Points on a hilly landscape, in no order, each with its height.
A ball rolls from a point to whichever of its 2 nearest points has the largest drop for the distance, and stops where none of them is lower. Distance is the straight distance between rows; heights are no part of it.
j_428 (h 4.00): [  7  13  -4  17  10   8  -1  -8   3   3   8   5  -9  25 -15 -26 -15  24
  -2  17  -8]
j_232 (h 6.29): [ 15   5 -22  21 -22  37  42 -18 -20 -16 -16  -7  10  11  -8   1   6 -13
   8  40   2]
j_635 (h 6.05): [ 19   1  12   6 -15   4 -36  30 -35  12  33 -21  -7  -6  39   8  32  17
  19 -16  -8]
j_970 (h 4.98): [ 18  12   5  30  53  18 -12   4  17 -25   3 -15 -49  39  30  -7 -12  44
 -20 -11 -28]
j_576 (h 2.75): [ 20  39   5 -21   3 -28  23 -29 -10   2  11  27 -22   3 -32  13 -28  26
 -19 -23  12]
j_882 (h 7.59): [-32  -4  -6 -27   6  -3 -35  46 -15  -1 -25 -63  37 -36  -8  27 -10  -7
  21 -67   6]
j_161 (h 6.69): [ -8 -47  15 -12  16  20 -16  52 -12   0  -5 -42  20  -2  13  29 -35   6
  -4 -29 -11]
j_527 (h 1.99): [ 12   9  34   6  -2 -11  36   1  22 -28  17  19 -20 -12  19  36  13  12
 -21 -35  -4]
j_388 (h 5.69): [ 12   7 -36  -4 -13 -14 -23  46 -32 -19  19 -33 -14 -16  45  20  16   6
  31 -16   3]
j_701 (h 3.77): [  4 -32  13  11  -8  33  50  -4  12 -18  -6 -17  22  14 -29  28 -54  -5
 -24  17  11]
j_75 (h 2.03): [-14   6  58 -14  30 -13  -9 -15  59  -2  -5  21 -26  -1  -1  -9  -6  35
 -29 -46  -1]
j_767 (h 3.83): [ 34  42 -17   5 -12  16  34 -12 -42  -8   9 -11   1  18 -26  27 -26  19
 -23 -10   0]
j_638 (h 5.73): [ 27  -6 -22  -8 -36 -23  -9 -45 -30  22  23  59 -28 -17 -15  -3  19 -39
 -17  20   7]
j_681 (h 6.28): [ 20 -20  45  18 -15  33 -29  31 -27  24  43 -26  23  -5  24   9  21   8
   0   2 -13]
j_550 (h 4.62): [  4 -40 -11 -39 -11 -21 -23  19 -28  16   8  31  -4  20  19  35 -29 -10
 -34   0 -42]
j_944 (h 6.30): [-13  12 -10   7 -27  -2  -1  29 -21  -5   7 -38  17 -10  -1   4   1  14
  38  24  21]
j_394 (h 5.61): [-27 -24 -16   5  17  -5 -70  23  -6  29 -28   0  32  19   3 -57  18   7
  35  31  -8]
j_518 (h 3.47): [ -7 -25  16  -6 -13 -20   1   5  12   5  23  24   2 -12  16  11  12 -12
  -2   6   2]
j_423 (h 4.97): [  4  43 -14  19  14  -5  49 -53  26 -26  -6  17 -28   5 -39 -20  -4  -1
  -4  23  14]
j_659 (h 4.18): [  1   3  10  24  13  37  51 -12  15 -23  -1 -24  -3  23 -36   0 -41  10
  13  35   6]
j_693 (h 5.74): [-49 -44 -20  -9   4   9 -55  29  -4  28 -44  -5  59  22  -1 -29  -5  -6
   8  29 -36]
j_625 (h 7.80): [ -5 -16  -4 -35  -4   2 -31  42 -39   8 -27 -55  45 -22 -28  27 -36  13
  16 -24  14]
j_173 (h 3.31): [-53  10   7  -4   4 -43 -31   6  71  15 -35   7  21 -14  12 -48  26  -2
  21 -36  32]
j_963 (h 3.73): [ 26  65 -46  -1   8   8  71 -27   0 -28 -30  13  -6  16   8   7  16   5
   0   0  10]
j_521 (h 4.23): [-15   7 -10 -13  27  -2  -8 -22  15  12 -12  20 -14  51 -40 -30 -41  27
 -15  15 -20]
j_525 (h 4.39): [-14  -7  29  -2  36  32 -12 -21   2  24  -4  -8   9  32 -56 -38 -38  22
  -9  14 -15]
j_751 (h 7.14): [ -7 -24  -1 -41  29 -11 -48  29  -4   6 -25 -20   0   0 -11  19 -11  13
 -19 -76 -11]
j_390 (h 4.75): [-35 -45   8  37  10  19   5  -1  41 -24   4  -6   2  14  26 -31   5 -26
  25  70  -9]
j_842 (h 5.87): [-37 -40   1 -13 -15   9 -30  28  -2  18 -42 -23  54  -8 -21  -6 -12  -6
  13  13 -10]
j_756 (h 7.01): [  7   0 -39  45  -2  -5  11  -1  17 -29 -13  26 -13   5  40 -46  53 -29
  28  44   9]
j_51 (h 4.27): [ -1  27 -53 -27 -27 -38  39   6 -18 -21 -10  10  -2   1 -28  48 -25   3
  -2  11  26]
j_559 (h 4.34): [ 15 -28   6 -30  15  -5 -20  20 -27   6  21  13 -17  19  15  39 -21   3
 -42 -43 -32]
j_462 (h 7.69): [ 39  46 -16  41   4  45   3 -26 -19   9  20   8  -1   7  42 -37  70 -11
   7  31 -10]
j_392 (h 6.74): [  3  -9 -36  30  -6 -22  35 -26  23 -40 -16  31 -17 -21  33 -21  48 -60
  25  41  23]
j_77 (h 6.36): [ 18  15 -26  38  10 -31  33 -64  32 -37  -9  34 -38 -19   1 -44  34 -40
  16  35  20]
j_195 (h 2.07): [-54 -22  37  -6   4 -24   6 -15  86  -2 -20 -14   4 -16   7 -17 -12 -20
  15 -19  30]
j_40 (h 3.94): [-38  -2  -1 -34 -13 -55 -35  15   8  32  -5  18  17 -38  -5 -15  24 -26
  18 -22  26]
j_460 (h 4.55): [  2  42 -21  17   7  21  66 -38  15 -32 -13 -15   1  12 -48   1 -34   6
   8  25  20]
j_750 (h 5.24): [ 14  28  -6   3  -3 -30 -15  35  -9 -17  16   6 -26 -22  31  20  24  16
  14 -40   9]
j_607 (h 6.57): [ -4  12  26  17 -23  -1  -8  -1 -11  14  32 -23  15 -33  -5 -16  25   7
  43  17  21]
j_692 (h 3.16): [-17   8  61 -19  -1 -10 -21  -4  21  21   5  -4  24 -30 -24  -1   8  10
  -1 -45  19]
j_450 (h 4.78): [ -1  -2  61 -16  48  19 -30   1  10  23  -1 -23  10   9 -29 -12 -15  44
 -21 -61 -13]
j_372 (h 3.19): [ 24   3   0   9  -3  23  47  14 -13 -22   7 -13   0  17 -18  49 -35   8
 -16 -14   5]
j_367 (h 6.79): [ 30  61 -40  32  26  46  12   2 -25 -20   4 -34  -9  28  24  -5  -4  32
 -12   0  -9]
j_196 (h 5.31): [ -1  -7   4  13 -10   9  38 -42  28 -18   9  26  -8   1 -33  -7  -7 -13
  -6  27   7]
j_779 (h 2.72): [-19 -48  42 -33 -21 -22 -17 -29  12  32   7  27  15 -35 -12   4   0 -38
  -7  -5  -3]
j_304 (h 2.77): [-57  -1  11   6   3 -48  -3  16  86  -5 -10  -4  -5 -22  37 -32  14 -10
  30 -15  46]
j_697 (h 2.81): [ -8  -6  21 -13 -22 -43  19   8  18  -7  18  15 -11 -32  20  48   2 -10
  -1 -33  14]
j_514 (h 5.30): [ 14 -29 -32 -10 -51 -15   4 -19 -38  19   9  36   3 -18  -6  26  16 -45
  -6  47  -7]
j_126 (h 3.97): [ 41 -20   6  -6  -9  32  -3   8 -43  18  32  12  -4  29  21  40 -24   7
 -58 -20 -33]
j_946 (h 4.57): [  9  21  31  -4  40  24 -34   2  -8  23  -4 -36   6  32 -32 -26 -34  45
  -9 -19 -14]
j_837 (h 7.15): [ 37  53   0  13 -25  30  52 -32 -34  -2   2  -8  15 -22 -13   9  41  -5
  14   1  17]
j_512 (h 3.96): [-30 -42  31  -5 -36 -11  12   7  20   7  19  11   4 -35  48  24  20 -46
   1  11  -5]
j_260 (h 5.29): [ -8  27 -10  26  45   3 -54  18   1  -2   0 -30 -17  34  17 -59  -1  51
  24   4 -14]
j_710 (h 4.99): [-23 -45  -2   8  -9   5  -1  25  14 -16  -1  -1   5  20  35  -3  -7 -13
  13  42 -11]
j_618 (h 5.32): [  7 -29 -41 -20 -35  -2  19  35 -46  -9 -21 -10  10   7 -16  58 -52   3
 -18  20  -1]
j_360 (h 2.56): [ -1  17  60   2  13 -14   1 -19  32  14  17   9 -12 -11 -15 -10   9  15
 -14 -22  11]
j_204 (h 7.45): [ 50  64  -5  16 -15  34  35 -23 -14  11  -2   3   2 -12  23 -24  67  -9
   7   8   8]
j_769 (h 4.85): [  3 -53 -14 -18 -50  -8  24  13 -35   7   1  28  15 -11  27  52   4 -41
 -14  34 -17]
j_937 (h 3.63): [ 20 -12  11  22  -1  23  -7  -4 -17  12  30  11  -7  21  15  -7  10  -1
 -17  23 -18]
j_72 (h 4.30): [-21 -45  26  11  10   8  -7 -43  37  -8  15  22 -26  -3  -7 -29  -3 -36
  -2  45 -12]
j_358 (h 4.71): [  5  40 -33  -7   9 -56 -22  38   0 -16  12  -4 -32 -10   8 -15  10  32
  25 -28  35]
j_811 (h 4.89): [ -1 -40 -25  -8 -11  -5   5  19  -6   1   4  32  -8  25  34  21  -7 -15
 -15  28 -33]
j_689 (h 3.51): [ 10  44 -47 -12 -15 -44  24 -12 -12   0   1  36 -19   9 -43   9 -16  13
  -7  -7  30]
j_528 (h 5.99): [ 31   1 -15  18   1  -2  26 -86   4 -31  -8  36 -36 -21 -10 -30  23 -68
  -3  23   1]
j_54 (h 7.35): [-18 -34  -5 -39  26   6 -43  41   2  16 -19 -55   0 -34  15  35  -1  -9
   5 -87   2]
j_31 (h 4.77): [ 17  34  24  13  43  27 -18  -7  -6   4  10 -27 -36  19   6 -14 -36  57
 -23 -19 -21]
j_900 (h 7.38): [ 31  79 -47  47  12  21  13  -4 -18  -5   1 -12  -5  12  26 -36  49  26
  25  19   1]
j_537 (h 7.08): [ 51  71 -23  22  18  37  13  -1 -25 -17  -2 -14 -17  -2  43 -10  38  24
  -8  -9  -6]
j_620 (h 5.46): [  1  11 -19  13  22  -8 -69  34 -10  22   4  -3  -1  20  22 -66  26  26
  29  16  -5]
j_594 (h 4.54): [-33 -47  30  16  22  34   4 -16  47  -8  -3  -3   1  28 -11 -33 -26 -18
   4  54  -9]
j_505 (h 3.79): [-59  18 -20 -14  -8 -52 -32   5  36  23 -41  12  41 -28 -17 -24   2 -11
  16 -37  29]
j_601 (h 2.02): [  4 -10   7 -23  -5 -21  11 -30  -8  20   7  39 -10  13 -34   0 -22   1
 -18   7   3]
j_21 (h 4.19): [ -2  23  -7 -22  21 -50 -44  23  -4   9   2  14  -9  -5  -2 -15  13  37
   7 -35   6]
j_101 (h 6.85): [-38 -45  -3 -15  30   9 -42  41  18   0 -35 -37  30  -5  10   9 -22 -14
   0 -46 -26]
j_772 (h 4.42): [-11 -70  17  -5 -47 -14  19   2  -5  16  11  28   0 -38  30  29   6 -60
 -13  49 -18]
j_875 (h 6.06): [-33   2 -23 -17  -9  -8 -19  27 -10  -2 -24 -29  36   1 -26  -8 -24  18
  34  12  12]
j_962 (h 3.98): [  0 -28  26   3 -15 -12  -8 -47  19   3  29  37 -19 -14   6 -14  28 -38
  -1  24  -7]
j_785 (h 5.64): [ 21 -16 -29 -13 -39  16  37   2 -38   0  -2  15  17  14 -17  47 -24 -14
 -19  24   4]
j_564 (h 3.18): [ 28 -37  49  11  -7  32 -19 -25 -15  39  39  25  -9   2   9   1  25 -17
 -36  18 -26]
j_405 (h 5.62): [ 24   3   0  19 -10  22  25 -71 -14   1   9  17 -12 -12 -23 -15   4 -39
 -16  30   1]
j_954 (h 7.27): [  9  50 -22  52   9   1  22   2  20 -30   3   2 -15   1  37 -37  58  10
  24  32  13]
j_955 (h 7.95): [  5  13  29 -18   4  18  -9  32 -31   7 -15 -58  22  -4 -39   8 -30  36
  21 -40  17]
j_402 (h 3.69): [ -8  17  26 -28   1 -20 -42  18 -12  23   1 -12  30 -14  -9  -8  12  19
  10 -50   0]
j_556 (h 2.84): [ 26  31  -2  10  -2   2  51 -23  11 -31  -3  17 -13   5   3  27  22   5
  -9  -6   2]
j_757 (h 2.64): [-20 -23  32 -38   1 -14 -21 -44  16  20  -4  29  10  -6 -51 -19 -20 -23
 -13  -2   3]
j_696 (h 1.47): [-35 -28  55 -16  20 -10  11  -9  79 -15 -16   9  -2  -2  -3   0 -15  -1
 -14 -26   4]
j_509 (h 6.99): [-30 -36 -30 -39  52   4 -45  45  -1   1 -43 -33   1   3 -14  34 -32  -5
  -6 -53 -28]
j_586 (h 3.57): [ 36 -14  37   3  -3  26 -22 -15 -25  32  38  48 -18  23  17  26   8   7
 -49  -9 -37]
j_315 (h 5.98): [ -5 -20 -13   2 -34   3  43  -8  -4 -16   1   1  19 -10 -22  33  -4 -22
   4  40  10]
j_270 (h 4.90): [-15  -7 -38 -38 -31 -35  13  33 -29 -18 -12 -20   5 -15 -19  62 -36   6
   3 -10  13]
j_941 (h 5.14): [  3  16  -7  16  56   1 -27  12  21 -17  -5  10 -49  44  24 -56  -9  46
  -3   7 -24]
j_737 (h 6.54): [ 23  34 -39  28   0  55  36   2 -25 -20 -10 -31  16  33  20  -4   2  13
  11  33  -4]
j_630 (h 4.48): [ 28  69 -54   6   0  10  33 -19 -35  -6  -4  10 -12  23  -8   3  -2  15
  -9   2  11]
j_726 (h 6.82): [ 11  34  12  35 -16  16  22  -8  -4  -7  23 -18  -1 -15   1   5  29  10
  21   3  14]
j_942 (h 3.32): [-30 -28  15 -39 -34 -40 -12  12  13  40 -10  19  26 -42  -4  20   4 -34
  -8 -19  10]
j_18 (h 6.50): [ 18 -29  32  11 -12  29   1  43 -18  -1  24 -38  15 -10   9  37 -10   5
   4 -16   0]

For each start below, name the point where the ball stops.
j_392 | j_372
j_462 | j_601
j_710 | j_527
j_882 | j_696
j_681 | j_696
j_785 | j_601
j_514 | j_527
